A landscape with many valleys, sampled at points; each row gives a point and its height.
A ball rolls from a point to the lowest of its 6 nearest points, and stops where none of them is lower. Distance is the straight distance between rows; heights are no part of it.
zil: [153 153 132 122 138 150 106 142 118 132 145 135 120 120 137 144  75 149
 105 134 138 118 151 162 143 114 105 115 136 167 145 150 111 104 140  97
 114 140 142  97 144 136 115 112 104 117 150]  (h 376)
mided: [ 92  83 130 138 111 109 138 103 142 114 123 120  49 128 145 193 118 161
  66 126 123  66  85 189 207 111 104 143 118 169 134 179 170 132 160 101
  81 103 110  95 181 137  91 123 101  51 151]  (h 165)
vabi: [111 124 159 126 124 166 109 147 101 138 174 168 129 138 140  84 115 161
 149 155 117 140 162 135 153 111 138 160 172 204 129 197 117 141 140  71
  86 201 104 105 138 118 113 145 146 140 139]  (h 92)
sarat: [117 107  96 155 104 122 159 100 165 135 102  94 105 110 127 148 162 119
 154  59 140 120  68  95 103 151 116 115  90  90 131  74 159 146 107 199
 147  93 113 179 111 122 114 131 130 122 113]  (h 333)
modad: [138 112  56 136 132 167 146 117  93 135 156 107  83  67 144 166  44 140
 126 138 181 130 133  58 139 145 100 142 177 159 118 101 111 200 121 212
 169 122 101 181  93 181 121 207  76  64 162]  (h 77)
bifa: [117 121 184 127 130 100 108 140 138 133 139 134 126 147 110 123 119 124
 103 132 102 132 139 191 169  96 153 152 110 118 153 178 114 113 139  37
 124 147 140  66 192  87 114  91 106 153 130]  (h 76)
ber: [105 111 202 124 124 146 105 137 141 123 132 159 181 172  99  57 179 129
 165 152  82 160 142 161 101 102 175 122 134 124 122 202 132 111 148  41
  97 169 123  68 160 108 166  90 164 192  89]  (h 323)
Fose: [ 97  97 158 141  94 141 155 110 142 145 146 146 148 157 128  80 182 173
 173  90 122 132 102 140  99 157 133 143 133 142 121 161 158 119 125  97
  96 155 108 135 142 156 112 123 213 159  85]  (h 91)
kol: [178 188  94 114 169 148 117 132 137 142  90  99 151 104 155 169 118  99
 103 159 133 158 173 102 130 123 111 118  92  86 115  95 111  77 110 143
 179 118 163 122  71 146 190 149  95 141 145]  (h 257)
bepob: [124 139  72 131 137 111 144 132 113 129 118 131 143 115 140 109 178 109
 188 121 131 144 143  44  88 167  91 148 124 115 100  98 130 146 120 197
 143 133 115 179  80 136 143 169 170 153 106]  (h 255)
Dimo: [124 101  96 147  98 133 141  98  92 142 172 150 104 101 102  81 132 131
 199 110 142 142 107  25 109 144 125 155 186 157 113 101 131 184 139 201
 140 134  73 219  91 147  98 171 167 102 103]  (h 82)
dozi: [152 131 144 123 144 122 124 137 128  95 112 109  96 117 133 190  95 116
  65 133 137 104 116 159 151  89 125 125 108 122 156 135 126 114 129 107
 122  90 161 101 152 123 115 100  74 111 162]  (h 150)
folar: [ 86  89 171 112  86  78 123 106 138  91 119 118 126 151  85 109 161  88
 156 111 106 107  93 141 118 107 179 131 106 125 180 111 152 176 128 125
 166  84 123 128 140  35 112 116 135 152  75]  (h 243)
bif: [ 91 101 117 138 104 118 159 107 148 124 148 137  69 116 129 139 126 156
 114  85 147 115  72 139 156 155 100 142 144 166 144 152 151 149 163 119
  93 140  93 134 175 138  98 133 143  74 152]  (h 238)
kub: [155 144 140  91 148 108 106 140 101  81  97  96 102 129 115 186  79  93
  50 157 120 100 135 159 164  77 142 130 131 116 175 120 143 154 153 132
 170  75 152 104 133  96 132 120  34  93 158]  (h 176)
Nipo: [138 122 155 117 114  78 123 108 142  98 102 100  92 136 111 155 125  90
  68 115 116  99 104 167 138 102 150 110  86 105 178 106 149 139 135 126
 142  77 154 115 141  90 111 121  92 109 142]  (h 191)
pebaz: [166 178  99 149 162  90  89 128 134 126  77  83 163 117 151 149 152  74
 120 156 112 128 163 117  92 119 114  86  82  46 132  93 121  80 116 164
 178 110 177 104  68 110 207 120 106 147 119]  (h 86)
kuvos: [106  86 139 152  88 109 136 103 160 137 139 121 124 144 124 141 153 140
 114  84 124 123  69 156 115 135 142 120 103 120 150 131 157 141 119 116
 100 112 103 137 168 122  96 114 137 128 113]  (h 673)
tolek: [104 142 110 112 171 134 138 145 104 136  97 152 166 151 119  38 209 149
 176 140 100 178 196 108  93 134 162 123 124 109  68 116 111  74 143 116
  99 173 136 117  97 127 187 141 209 201  78]  (h 95)
Lifu: [124 127  61 157 131 153 174 112 156 136 121 102 119  91 154 132 145 166
 141  95 172 142 106  81 110 182  68 117 130  95  80  94 127 112 116 182
 106 111  96 174  97 187 119 161 152  86 141]  (h 335)
kug: [141 134 151 106 132 119  89 150  90 121 144 136 153 155  96  80 130  82
 160 149 109 133 145 114 123 110 164 151 151 141 135 108 105 142 130 117
 171 143 109 129 137  75 125 120 133 160  98]  (h 94)
Bivuz: [128 116 161 120 105 100 108 111 146 120 120 130 188 176  99  78 197 121
 177 140 110 129 136 148  85 127 175 111  80  90 133 140 143 114 109 128
 145 109 162 110 128  78 136 109 159 210  74]  (h 85)
Bofi: [130 155 106 125 134 156 151 121 159 153 130 125 105 120 147 182 118 166
  74 114 158 126 108 161 140 156  54  95 116 113 105 133 139  81 139 115
 103 103 150 108 142 195 124 101 118  87 186]  (h 93)
gube: [102 126 150 107 130 159 147 152 118 141 143 163 155 148 141  56 173 165
 170 134 117 148 165 129  96 148 144 125 156 151  94 183 121  94 125  70
 101 199 103 115 115 146 140 114 197 166  93]  (h 122)
Mim: [112 125 148 140 122 136 143 118 147 149 138 117 108 131 125 158 128 160
  84 107 128 112  95 177 165 123 104 130 125 139 150 161 149 125 136  92
  92 117 128  81 174 134 100 105 112 102 157]  (h 658)
miza: [145 163  95 114 159 174 154 141 119 172 140 129 123 120 157 148  99 177
 118 141 147 136 152 122 143 157  85 133 138 149  98 137 103  86 136 123
  95 153 148 113 124 186 115 141 138 122 177]  (h 447)
zepov: [157 142 157 144 138  98 127 123 172 134  74 110 158 155 130 112 187 110
 123 133  96 118 119 181  82 129 150  72  67  40 125 110 141  61 100 115
 137 113 170  81 136 140 167  82 142 186 104]  (h 216)
tefug: [143 125 144 124 110  86 113 107 154 117 119 106 159 143 103 104 174  72
 158 131  79 122 127 134  79 104 154  88  77  54 129 107 135 116 119 151
 157 105 163 122 136  63 135  82 150 189  75]  (h 207)
zosi: [179 169 169 109 170 131  75 172  85 134 145 142 136 131 137 142  78 138
  77 191 109 141 199 151 160  77 127 132 145 165 161 192  88 103 150  49
 121 169 156  58 159 128 145 109  40 141 182]  (h 142)
dizup: [ 97 101 155 146 103 126 127 128 153 129 171 157  83 130 122 147 116 140
 112 107 130 121  88 145 157 120 128 158 149 166 155 177 150 158 151  86
 104 147  94 112 157  95 100 130 120 106 143]  (h 465)
pasop: [135 134 170 122 147 132  95 173 103 126 146 153 161 161 122  56 139 115
 153 163 114 141 180 146 112 106 166 128 141 154 137 163  99 120 140  75
 135 168 130 106 120  88 154 114 129 169  95]  (h 49)
tifim: [126 122 120 124 130 118 149 109 153 112  90  87  82 109 136 194 127 107
  75 101 159 121  76 151 132 138 115 100  92  92 140  97 154 153 125 180
 153  77 134 149 128 117 103 124  80  84 142]  (h 170)
mita: [119 115 129 127 107 104 129 118 144 116 127 120 130 131 106 128 129 109
 133 104 130 127  88 129 128 117 143 111 112 117 147 102 155 168 118 156
 157 115 122 156 151  76 108 124 140 135 101]  (h 452)
Sas: [101 102 123 147  87 126 168  78 154 142 137 132 115 132 108 121 163 162
 169  58 152 127  62 126 106 164 125 126 116 114 115 107 168 139 113 174
  99  90  87 178 124 148 100 149 187 124 110]  (h 72)
sak: [126 142 108 125 135 165 126 126 115 148 172 128  89 110 150 162  81 178
 110 146 148 125 131 157 177 150  90 150 147 162 138 159 102 139 129  92
 101 149 136 112 160 152  93 138 103  95 188]  (h 336)
kis: [114 126 132 144  93 103 131 103 138 132 120 124 169 163  87  90 187 100
 164 105 105 131 108 118  89 149 157 127  93  82 133  94 156 134 104 157
 164 115 143 140 119  81 126 111 184 167  99]  (h 206)
gis: [183 192 100 126 190 148  82 150 105 127  82 108 161 114 150 153 119 108
 108 166 104 157 214 112 111  99 115  79 104  92 111 118 110  68 119 130
 162 122 188 113  68 156 203 100  84 139 139]  (h 173)
sep: [122 104  99 130 115 144 137 124 123 107 139 130  21 106 150 220  94 146
  65 107 147  82  86 167 195 116  84 158 167 168 139 137 167 166 173 152
 120  93 121 140 152 152  86 157  67  42 194]  (h 98)
Vur: [122 117 168 136 114 111 140 113 155 143 108 134 172 150 121 105 163 128
 142 113 116 131 103 162  94 148 149 108  76  98 115 127 130  87 115 112
 108 127 141 122 140 118 148  99 161 166 103]  (h 217)
lanu: [ 90 107 143 133  91 136 162  95 164 152 161 140 129 144 115 117 162 184
 149  73 155 131  67 131 104 155 127 129 140 146 116 146 154 111 120 111
  90 151  97 143 156 150  98 117 202 125 118]  (h 357)
Munuv: [139 113  81 128 114 152 154 120 114 107 137 115  64  93 147 220  50 136
  77 115 167 107  93 104 157 135 101 127 133 127 138 107 136 197 135 221
 152  69 141 166 108 138 104 169  45  68 166]  (h 81)
vefun: [121 133  90 151 124 140 168 116 162 154 100  99 136 119 159 167 128 128
 118  71 160 134  87 119 113 159  91 104  94  90 104  98 138 114 104 166
 120  90 133 145 110 161 118 145 139 104 124]  (h 288)
saso: [142 128 142 115 130 123 123 134 142 121 126 105 136 127 121 137 120 120
 109 118 131 121 114 157 119 116 138 100 108 105 140 120 132 120 106 107
 143 127 132 102 139 109 127 105 125 121 137]  (h 204)
Pid: [164 151 126 147 157 110 143 129 180 125  67 102 132 122 149 190 141 102
  81 116 131 120 115 156 118 122 122  83  70  42 142  88 143  85 102 137
 141  70 156 119 122 127 135  96 107 122 130]  (h 212)
lev: [135 118  90 139 134 174 124 129  97 138 169 141  58 104 158 202  44 192
 108 138 164 119 119 115 207 150  75 169 199 199 135 159 110 165 146 121
  83 149 112 124 160 190  87 162  76  71 203]  (h 249)
bez: [140 154 105 124 154 117 102 133 119 113 134 125 144 114 139 133  89  79
 123 134 124 128 148 106 141 127 131 135 146 129 134  79  99 132 116 171
 158 118 127 139  85 107 146 142  94 127 152]  (h 226)
Ponog: [188 186 137 124 185 136 103 157 113 139  99 124 169 120 136 134 109 132
  99 170 122 141 207 135 117 107 121 107 116 121 109 118  94  58 129  96
 137 164 168  70 100 157 182 108  90 156 173]  (h 222)
kat: [134 140 162 126 134 115  87 156 111 114 141 137 126 154 120 122  87 103
  90 157 114 115 163 160 163  77 163 139 138 165 167 158 102 132 149  64
 129 139 148  87 166  99 124 122  71 120 143]  (h 133)
Pusak: [116 122 156 144 103 119 156 104 192 153 101 116 156 146 149 137 172 161
 109 101 124 140  77 179 132 159 118 100  77  89 118 146 141  74  96 112
 112 126 149 102 162 175 127  83 162 126 124]  (h 551)
Kilan: [125 127 181 109 144 133  86 169 108 111 151 151 144 152 129  91 111 126
 119 168  97 131 178 153 157  90 155 147 165 167 143 179  83 133 148  44
 114 180 137  75 171 101 140 118 111 142 141]  (h 80)
Gad: [111  94 207 117  99 104 109 144 145 122 146 138 163 173  96  96 163 104
 143 120  97 136 132 167 119  99 188 129 115 109 151 164 150 144 141  60
 128 133 116  88 162  91 124 100 152 150  88]  (h 289)
dugu: [154 158  87 136 172 120 107 147 122 126 102 121 170 133 147 110 156  73
 154 164 112 157 183 118 110 139 130  94 124  97  89 100 109  85 119 164
 175 131 156 116  76 119 182 136 131 170 104]  (h 166)
bugep: [ 97 156  96 118 149 151 152 147 105 138 110 147 142 131 143  55 157 173
 148 136 133 152 170 107 111 154 116 119 162 134  64 118 120  89 128 125
  98 172 104 145  92 187 157 154 173 153 121]  (h 200)
Dadi: [123 149 121 135 147 160 143 143 117 136 140 136 131 122 156 114 128 176
 120 142 142 154 140 129 131 148 102 125 144 149  92 148 124  95 133  76
  99 167 110 114 128 171 139 125 154 132 150]  (h 375)
moz: [105  97 165 114  84  93 134  95 164 123 122 132 157 160 102  89 180 105
 166 107  98 135  90 155  93 134 172 115  95 105 149 132 151 130 116 109
 118 108 144 114 146  82 122  98 193 171  72]  (h 164)
Sisu: [126 120 101 148 139 144 146 134 107 137 136 153 140 109 152  97 141 147
 162 127 143 137 138  69 106 147 104 152 162 157  90 115 125 122 124 160
 122 160  97 179  89 159 125 163 157 121 107]  (h 151)
zevuv: [133 141 140 106 173 126  86 159  97 110 111 134 178 157 107  43 190 127
 172 161  92 151 184 119 109 108 167 137 135 121  88 127  94 129 152 108
 139 163 133 118 102  91 184 126 184 194  75]  (h 83)
guges: [146 138 167 120 107 100  98 121 149 106  83 106 180 144 105  99 167  94
 138 166 109 111 129 174  87 112 172  95  89  63 132 124 130 111 117 101
 162 112 165  98 124 103 162  87 146 185  90]  (h 31)
nak: [131 139 124 117 126 128 119 148 102 110 140 153 118 129 108 127  94 100
 147 130 129 137 117  94 133 118 141 158 142 168 146  99 135 175 116 152
 151 129 100 169 138  89 117 152 106 113 134]  (h 123)
lebuv: [105 106 144 137 126 142 133 127 113 121 166 153  69 121 141 155  86 151
 104 130 140 101 107 146 188 133 103 167 158 188 152 169 128 170 161  98
  97 141 116 116 162 132  95 142 101  76 160]  (h 355)
pala: [113 121  79 154 113 124 139  92 144 136 106 126 148 125 117 106 183 103
 172  98 129 138 102  79  79 162 106 135 121  90 114 107 149 137 102 200
 133 121 111 184 107 128 116 136 173 131  92]  (h 435)
levuz: [ 87  66 140 136  74  99 145  96 132 107 162 153  84 142 100 117 134 102
 145  81 127 111  73 116 147 120 149 146 126 170 165 127 169 203 135 138
 126 113  79 165 159  88 100 139 157  93  89]  (h 522)
tigo: [122  96 109 128  99 141 132 138  97 117 172 136  79  94 126 159  49 130
 138 131 149 121 127  81 150 131  98 162 170 194 127 113 120 193 134 178
 127 131 106 172 129 123 111 185  84  76 152]  (h 79)
lobeb: [146 163  47 131 168 145 126 139 125 163  87 112 147  97 159 149 149 100
 125 143 147 152 183  66 108 158  89 135 125  93 113  94 102 102 123 174
 171 130 158 149  47 161 189 168 113 126 135]  (h 401)
Vikot: [120 118 126 117 128 120 137 147 131 101 126 108  56 122 142 174  80 124
  76 104 132  85  91 165 171 120 122 131 129 142 168 126 158 155 147 156
 144  85 125 125 156 118  88 150  81  84 170]  (h 118)
nage: [127 125  85 154 130 174 176  98 180 165 111 117 111 102 159 185 128 175
 108  99 171 128  97 105 111 175  66 107 109 100  98 111 132 104 118 152
  98  94 119 152 131 193 116 141 138  90 172]  (h 450)
fil: [109 103 116 141  85 112 144  94 136 132 144 143 119 129 118  92 171 121
 183  98 122 118  77  69 100 147 148 144 129 114 133  87 154 171 118 188
 134 118  99 189 117 133 109 142 180 141 109]  (h 320)
fodep: [130 128 109 123 141 141 141 132 118 133 138 130 117 114 139 140 106 154
 125 113 169 126 112 112 137 143 102 135 152 151 138 114 124 124 105 130
 102 143 111 157 127 152 116 153 147 112 152]  (h 215)
mepu: [151 166 129 120 158 132 119 147 104 123 120 110 133 125 137 153  99 114
  90 162 118 139 145 160 131 105 126 113 137 124 139 128 101 112 125 116
 147 127 150 117 119 113 142 125 107 140 152]  (h 377)
boser: [148 153 118 102 159 117  95 147  93 105 117 124 172 138 111  87 129  78
 152 178 103 140 160  97 114 105 160 138 130 137 121  99 107 121 121 146
 167 133 150 132  87 102 151 134 142 168 101]  (h 143)
til: [134 142 124 135 133 118 127 121 125 124 121 119 162 118 131 108 147 108
 152 139 129 129 129 116 118 126 133 131 117  98 104 109 125 118 121 164
 139 129 118 153  99 113 136 137 146 162 112]  (h 16)
Zipib: [163 183 151 100 165 102  78 135 111 103 117 110 165 122 116 133  91  62
  86 158 123 117 151 146 139  79 169  97  99  90 149 118  97 118 122 128
 178  97 165  82 129  97 148  94  55 149 139]  (h 242)
Tulu: [135 164  89 140 157 126 127 135 126 138  99 121 162 125 168 138 123 115
 109 141 135 158 144 125 100 154  95  94 105  91  94  94 107  90  92 144
 151 113 142 123  87 152 159 114 121 136 143]  (h 229)
zed: [116  87 188 109  83  71  92 123 111 101 144 135 151 165  80  80 146  77
 153 129  79 110 130 133 119 102 182 141 146 143 162 135 134 185 156 116
 160 110 116 130 126  43 120  96 137 158  84]  (h 264)
lam: [107 107 194 124 116  84 120 124 137  87 100 100 105 137 113 138 122  93
  81 132  96 102 109 196 171  74 163 133 102 123 165 161 161 136 162  67
 125 103 142  69 188  72 115  95  82  93 145]  (h 162)
tupa: [126 107 123 121 117 113 108 139  92 108 174 155  97 128 102 107  82  95
 144 125 130 127 123  71 139 113 147 170 180 205 152 103 123 217 132 171
 154 140  89 174 125  91 115 172 101 103 124]  (h 90)
vog: [127 135 139 110 135 122 124 163 103 128 168 158 172 137 128  60 158 136
 168 149 115 135 160 102 131 127 157 161 162 177 103 141 107 138 141 114
 128 168 111 133 112 118 137 130 163 171 106]  (h 63)
rire: [120 168 152 111 182 153 119 178  92 145 115 151 168 143 139  58 135 160
 154 172  98 178 204 137 104 117 137 127 128 156  83 158 107  80 121  92
 110 177 134  89 115 148 170 125 146 172 120]  (h 71)
Leda: [122  95 166 114  93  72 143 122 140  89 113 103  83 125 116 156 126 103
  88 118 124  86  83 154 161 114 160 131 109 148 166 132 174 179 157 124
 126  78 109 102 164  53 104 128 100  88 116]  (h 23)
Baf: [ 83  61 168 146  77 114 139  76 165 116 140 153 103 156 106 112 154 160
 142  59 112 132  80 128 149 128 151 149 137 157 161 164 183 166 154  96
  86 134  80 142 178 111  75 122 168 117 103]  (h 732)
mudo: [116 106 213 122 118 112 124 116 168 139 108 123 187 169 113  86 183 132
 148 137  93 135 132 197  96 125 182  91 106  74 134 181 147 105 115  49
 110 126 153  78 162 118 158  78 154 187  83]  (h 236)
kigo: [126 112  87 145 103 134 160  89 119 137 143 130 125 125 136  88 191 144
 185 119 138 153 113  28  98 163 109 159 159 124  85  94 141 136 128 208
 115 135 110 213  91 157 119 168 182 139  96]  (h 125)
Puf: [123 108  83 147 110 126 168  95 163 132 123 101  87 124 144 200 116 157
 100  79 146 114  55 153 137 156  81 118 109 114 113  88 146 108 118 166
 114  79 117 158 132 157  98 138 124  80 141]  (h 305)
zuvug: [143 137 177 125 137 109 133 135 147 125 100 119 141 140 128 131 123 122
 107 137 105 113 132 180 121 105 146  93 103  89 127 141 115  84 109  79
 139 132 139  73 157 125 131 100 124 158 132]  (h 52)
lufi: [139 119 164  87 131  90  71 162  90 101 134 111 148 125  96 126  78  53
 116 176 104 110 168 136 145  76 196 142 126 136 175 126  96 158 142 113
 163 125 132  93 126  44 130 101  76 155 126]  (h 250)
kegog: [152 128  59 163 115 136 164 106 169 139  91  92  97 101 158 219 115 139
  92 110 154 111  96 135 132 169  67  87  93  79 120  96 146 139 114 197
 146  70 146 159  88 161 127 145 103  79 163]  (h 262)
Solu: [156 150  99 137 135 100  91 115 139 109  97 127 160 133 128  83 199  91
 167 133  90 132 137 112  89 144 145 104  79  67  97 100 122  98 115 160
 160 119 156 138  81 114 172 129 164 164  65]  (h 199)
zag: [141 136  77 118 157 195 160 115 123 192 150 133 106  79 155 173  66 183
 132 133 179 118 133 109 146 180  45 145 165 162  98 149  98 105 140 145
  99 141 148 140 115 223 111 154 115  79 188]  (h 160)
ponem: [100 124 141 123 127 139 162 127 162 147 124 124 152 134 145  90 186 176
 156 112 122 137 122 134  89 147 121 114 117 112  96 134 143  79 109 100
 104 160 114 127 132 153 129 114 195 143 107]  (h 406)
vurif: [124 106 155 117 120 124  93 150  90 127 167 175 125 137 123  92  84  96
 148 144 118 127 153  92 144 104 155 168 176 196 154 136 116 185 147 103
 135 166  79 150 134  90 126 128 131 128 111]  (h 84)
neb: [110 105 208 131 104  76  86 148 138 100 131 112 149 157  86 100 136  81
 128 147 100 110 140 158 136  71 193 125 105 113 183 150 124 164 159  71
 161 120 128  77 160  44 117  90 101 149  93]  (h 316)
tanik: [150 125  40 139 138 175 164 113 111 147 124 120 103  76 157 192  60 162
 118 117 180 127 138  88 138 181  43 123 167 130  94 120 109 135 120 188
 121 104 148 165  92 201 126 184 102  66 186]  (h 96)
Topil: [104 126 108 121 123 158 173 120 149 164 146 140 121 110 135 140 132 162
 153 106 148 137 101 121 130 172  91 133 134 145  96 136 135 121 108 126
  89 140 104 157 142 175  98 137 167 111 145]  (h 292)
muru: [106  90 117 116  99 122 128 127 124  85 134 118  56 115 136 179  97 114
 110 113 141 104  88 118 154 119 145 151 156 175 168  88 164 215 151 179
 129 112  99 148 149  77  86 157  73  62 139]  (h 107)
Lirum: [131 127 164 112 123 106  88 136 100 103 124 142 174 167  96  62 153  83
 163 169  93 122 168 128 108 117 191 136 138 124 138 120 119 132 135 116
 169 116 139 115 142  57 137 110 151 193  71]  (h 315)
rik: [144 147 114 100 168 152 107 178 106 130 145 146 147 129 125 104  81 132
 122 158 122 136 167 134 138 116 118 133 165 179 108 135  98  98 106  98
 128 163 123 112 121 154 137 142  97 148 140]  (h 149)
pefiv: [100  99 119 133 100 128 150 124 121 106 183 147  98 112 125 122  97 137
 145 114 138 125 113 113 145 121 132 154 172 186 139 137 145 168 133 120
  93 145  87 172 142 116  93 142 136 109 120]  (h 109)
ligum: [145 115 176 118 120  94  99 129 139  99 123 104 170 145  97  96 148  59
 144 145  74 107 144 151  99  98 169 106  79  76 164 118 122 125 132 114
 162  92 150  94 155  58 146  88 133 167  87]  (h 340)
sifuf: [161 164 126 121 162 121 113 126 149 137  93 104 156 130 140 157 135 111
  92 137 131 141 141 168  98 109 134  81  87  65 134 114 112  81  98 109
 147 114 169  91 116 140 158  81 104 147 150]  (h 116)
vegok: [ 95 118 106 118 128 151 176  92 116 150 132 155 135 125 128  74 187 182
 194 123 172 146 117  73  98 160 117 133 166 139  70 129 136 103 125 139
  80 156  94 187 102 201 123 146 220 144 117]  (h 27)
vogu: [173 162  72 135 165 194 138 141 108 169 136 125 138  93 148 170  71 154
 100 157 157 139 166  99 135 147  79 140 152 144  91 119 102 101 114 168
 125 127 150 148  80 208 139 173 107  93 168]  (h 139)
mise: [162 154 162 127 158 125 121 141 151 138 107 119 141 130 129 159 122 139
  82 148 129 124 150 185 135  84 136  92 100  78 141 157 111  83 118  49
 117 125 166  59 163 152 133  84  94 137 161]  (h 112)
sanob: [112 147  91 136 145 115 114 126 112 138  96 147 166 133 119  66 207 100
 197 153  99 146 174  66  89 134 145 144 128  99  81 116 131 126 141 206
 157 160 132 171  72 118 146 143 200 188  77]  (h 156)
tet: [168 181 136  95 171 142  81 173  68 120 123 119 169 137 127 129  82  80
 119 185 101 129 182 131 120  87 136 124 127 152 137 132  86  98 123 110
 170 145 172  98 113 123 161 115  91 156 128]  (h 252)
Bim: [133 125 173 115 121 112 115 117 153 129  96 123 189 175 117  68 207 129
 178 133  97 147 138 155  81 137 177  93  99  88  98 140 125  86 110  91
 113 137 159  99 135 108 162  86 171 209  65]  (h 157)
vuseb: [163 162 165 110 159 112  88 149 113 116 134 115 109 116 126 191  71 124
  56 176 109 122 170 175 179  60 127 133 110 123 179 195 104 108 154  57
 118 113 163  47 177 111 113  87  34 126 192]  (h 178)
nad: [153 178 135 133 175 158 145 155 146 157 103 126 142 127 137 157 146 154
 103 151 130 135 168 156 123 127 104  87  92 101 107 134 118  54 117  99
 123 153 158  91 117 180 163  93 109 133 158]  (h 193)
nekib: [111 100  99 122 103 151 157 113 104 149 163 159 115 107 129 109 117 182
 186 104 170 125 113  66 114 173  89 171 180 168  93 116 118 129 117 152
  81 173  94 177 115 184 116 171 180 102 123]  (h 113)
vib: [135 136 126 132 142 151 123 138 129 135 121 134  70 122 161 188  90 178
  62 129 137 111 110 190 189 113  86 132 141 140 150 163 117 118 139  91
  91 112 144  94 167 161  94 121  94  86 195]  (h 563)
Fafif: [ 86  74 190 145  72  81 121 106 164 104 148 140 126 162  99  89 152 131
 151 100 110 126  90 162 152  99 192 160 117 140 168 169 160 163 150  84
 108 129 100 115 153  68  90  99 160 130  84]  (h 614)
vabo: [ 92  69 112 136  75 115 161 112 132 100 123 120  53 118 110 154 129 131
 104  91 137  85  52 136 159 129 146 136 139 147 167 108 180 218 149 170
 131  92  98 169 147 108  88 148 119  70 136]  (h 126)
gul: [ 91  73 125 148  64 126 139  98 112 118 205 174  89 110 107 106 117 143
 181  95 154 120 100  59 143 141 138 167 186 206 125 141 143 208 157 146
 101 167  48 182 131 145  90 147 156  86 113]  (h 88)
dig: [154 162  96 124 150 143 126 139 124 128 113 109 116  93 138 191  69 117
  84 134 144 126 147 131 121 111 109 109 119 124 153 109 104 118 117 138
 130 115 167 118 125 152 131 122  62 107 170]  (h 301)
pip: [118 135  93 137 121 165 150 133 121 151 167 141  92  93 144 148  93 169
 132 116 172 123 118 101 139 160  81 150 169 166  99 137 117 135 121 137
 113 149 110 151 130 180  85 172 126  85 146]  (h 120)
sif: [106 102 135 166  94 139 166 100 159 138 127 130 141 141 113 101 175 149
 169  84 137 128  80 117 108 165 144 121 114 101 118 117 142 123 107 145
  96 122 109 151 135 141 122 112 194 145  83]  (h 469)
Tov: [113 115  84 143 103 144 150 130  97 144 165 143 104 101 125 132  94 139
 161  87 166 133 120  51 128 147 106 160 175 165 127  91 113 187 125 210
 132 126  80 210 103 152 104 192 104  75 135]  (h 78)
Nulo: [125 153  90 152 118 151 150 132 125 146 112 110 117 111 143 151 111 115
 123 101 165 130 113 109 113 171 101 122 122  96 116  87 128 127 101 193
 144 116 119 166  97 144 138 149 119 107 121]  (h 172)
Suzop: [140 169  92 120 198 143 118 168  81 138  79 130 169 128 160 104 138 153
 124 171 121 162 218 109 133 134 108 127 129 129  94 115 106  73 126 140
 108 163 162 126  61 170 198 138 142 146 138]  (h 202)
foru: [ 82  86 210 152  81 101 104 124 141 121 151 166 141 173  94  69 146 125
 135 131  81 132 148 149 153  96 177 161 142 164 152 209 127 148 155  34
  98 178 112  99 164  75 133 110 155 157 101]  (h 404)
gep: [146 130  66 136 143 164 154 122 111 144 138 127 119  81 152 146  91 149
 141 122 168 137 146  59 111 149  88 138 137 148 111  81 114 160 109 191
 144 127 113 165 102 176 134 187 121  94 146]  (h 67)
Foli: [170 154  92 110 155 157 109 153  83 116 131 118 114  98 131 212  46 117
  88 162 149 139 147 105 157 142 113 150 157 140 140 110  99 141 109 180
 168  98 159 148 104 155 159 158  55  97 157]  (h 127)
balel: [146 178 124 118 148 154 119 128 146 157 137 133 124 116 135 153 118 152
  80 139 143 134 131 165 143 129  97 115 120 120 120 119 117  91 125  96
 125 132 139 111 141 161 125 103 112 130 161]  (h 459)

Call two points neighbours if one is among the 6 nearest of the other. Go from one point of each pair to the other, from neighbour to neighbour, staying as low as possible. Name the highest point that can't be avoided.
til, pebaz: boser
pebaz, gep: sifuf
Leda, pasop: muru
zuvug, pasop: Kilan
vegok, gep: nekib
pasop, gep: tupa

For each start below, name the point where the ball stops.
lev: gep
Baf: gep
mided: gep
levuz: gep
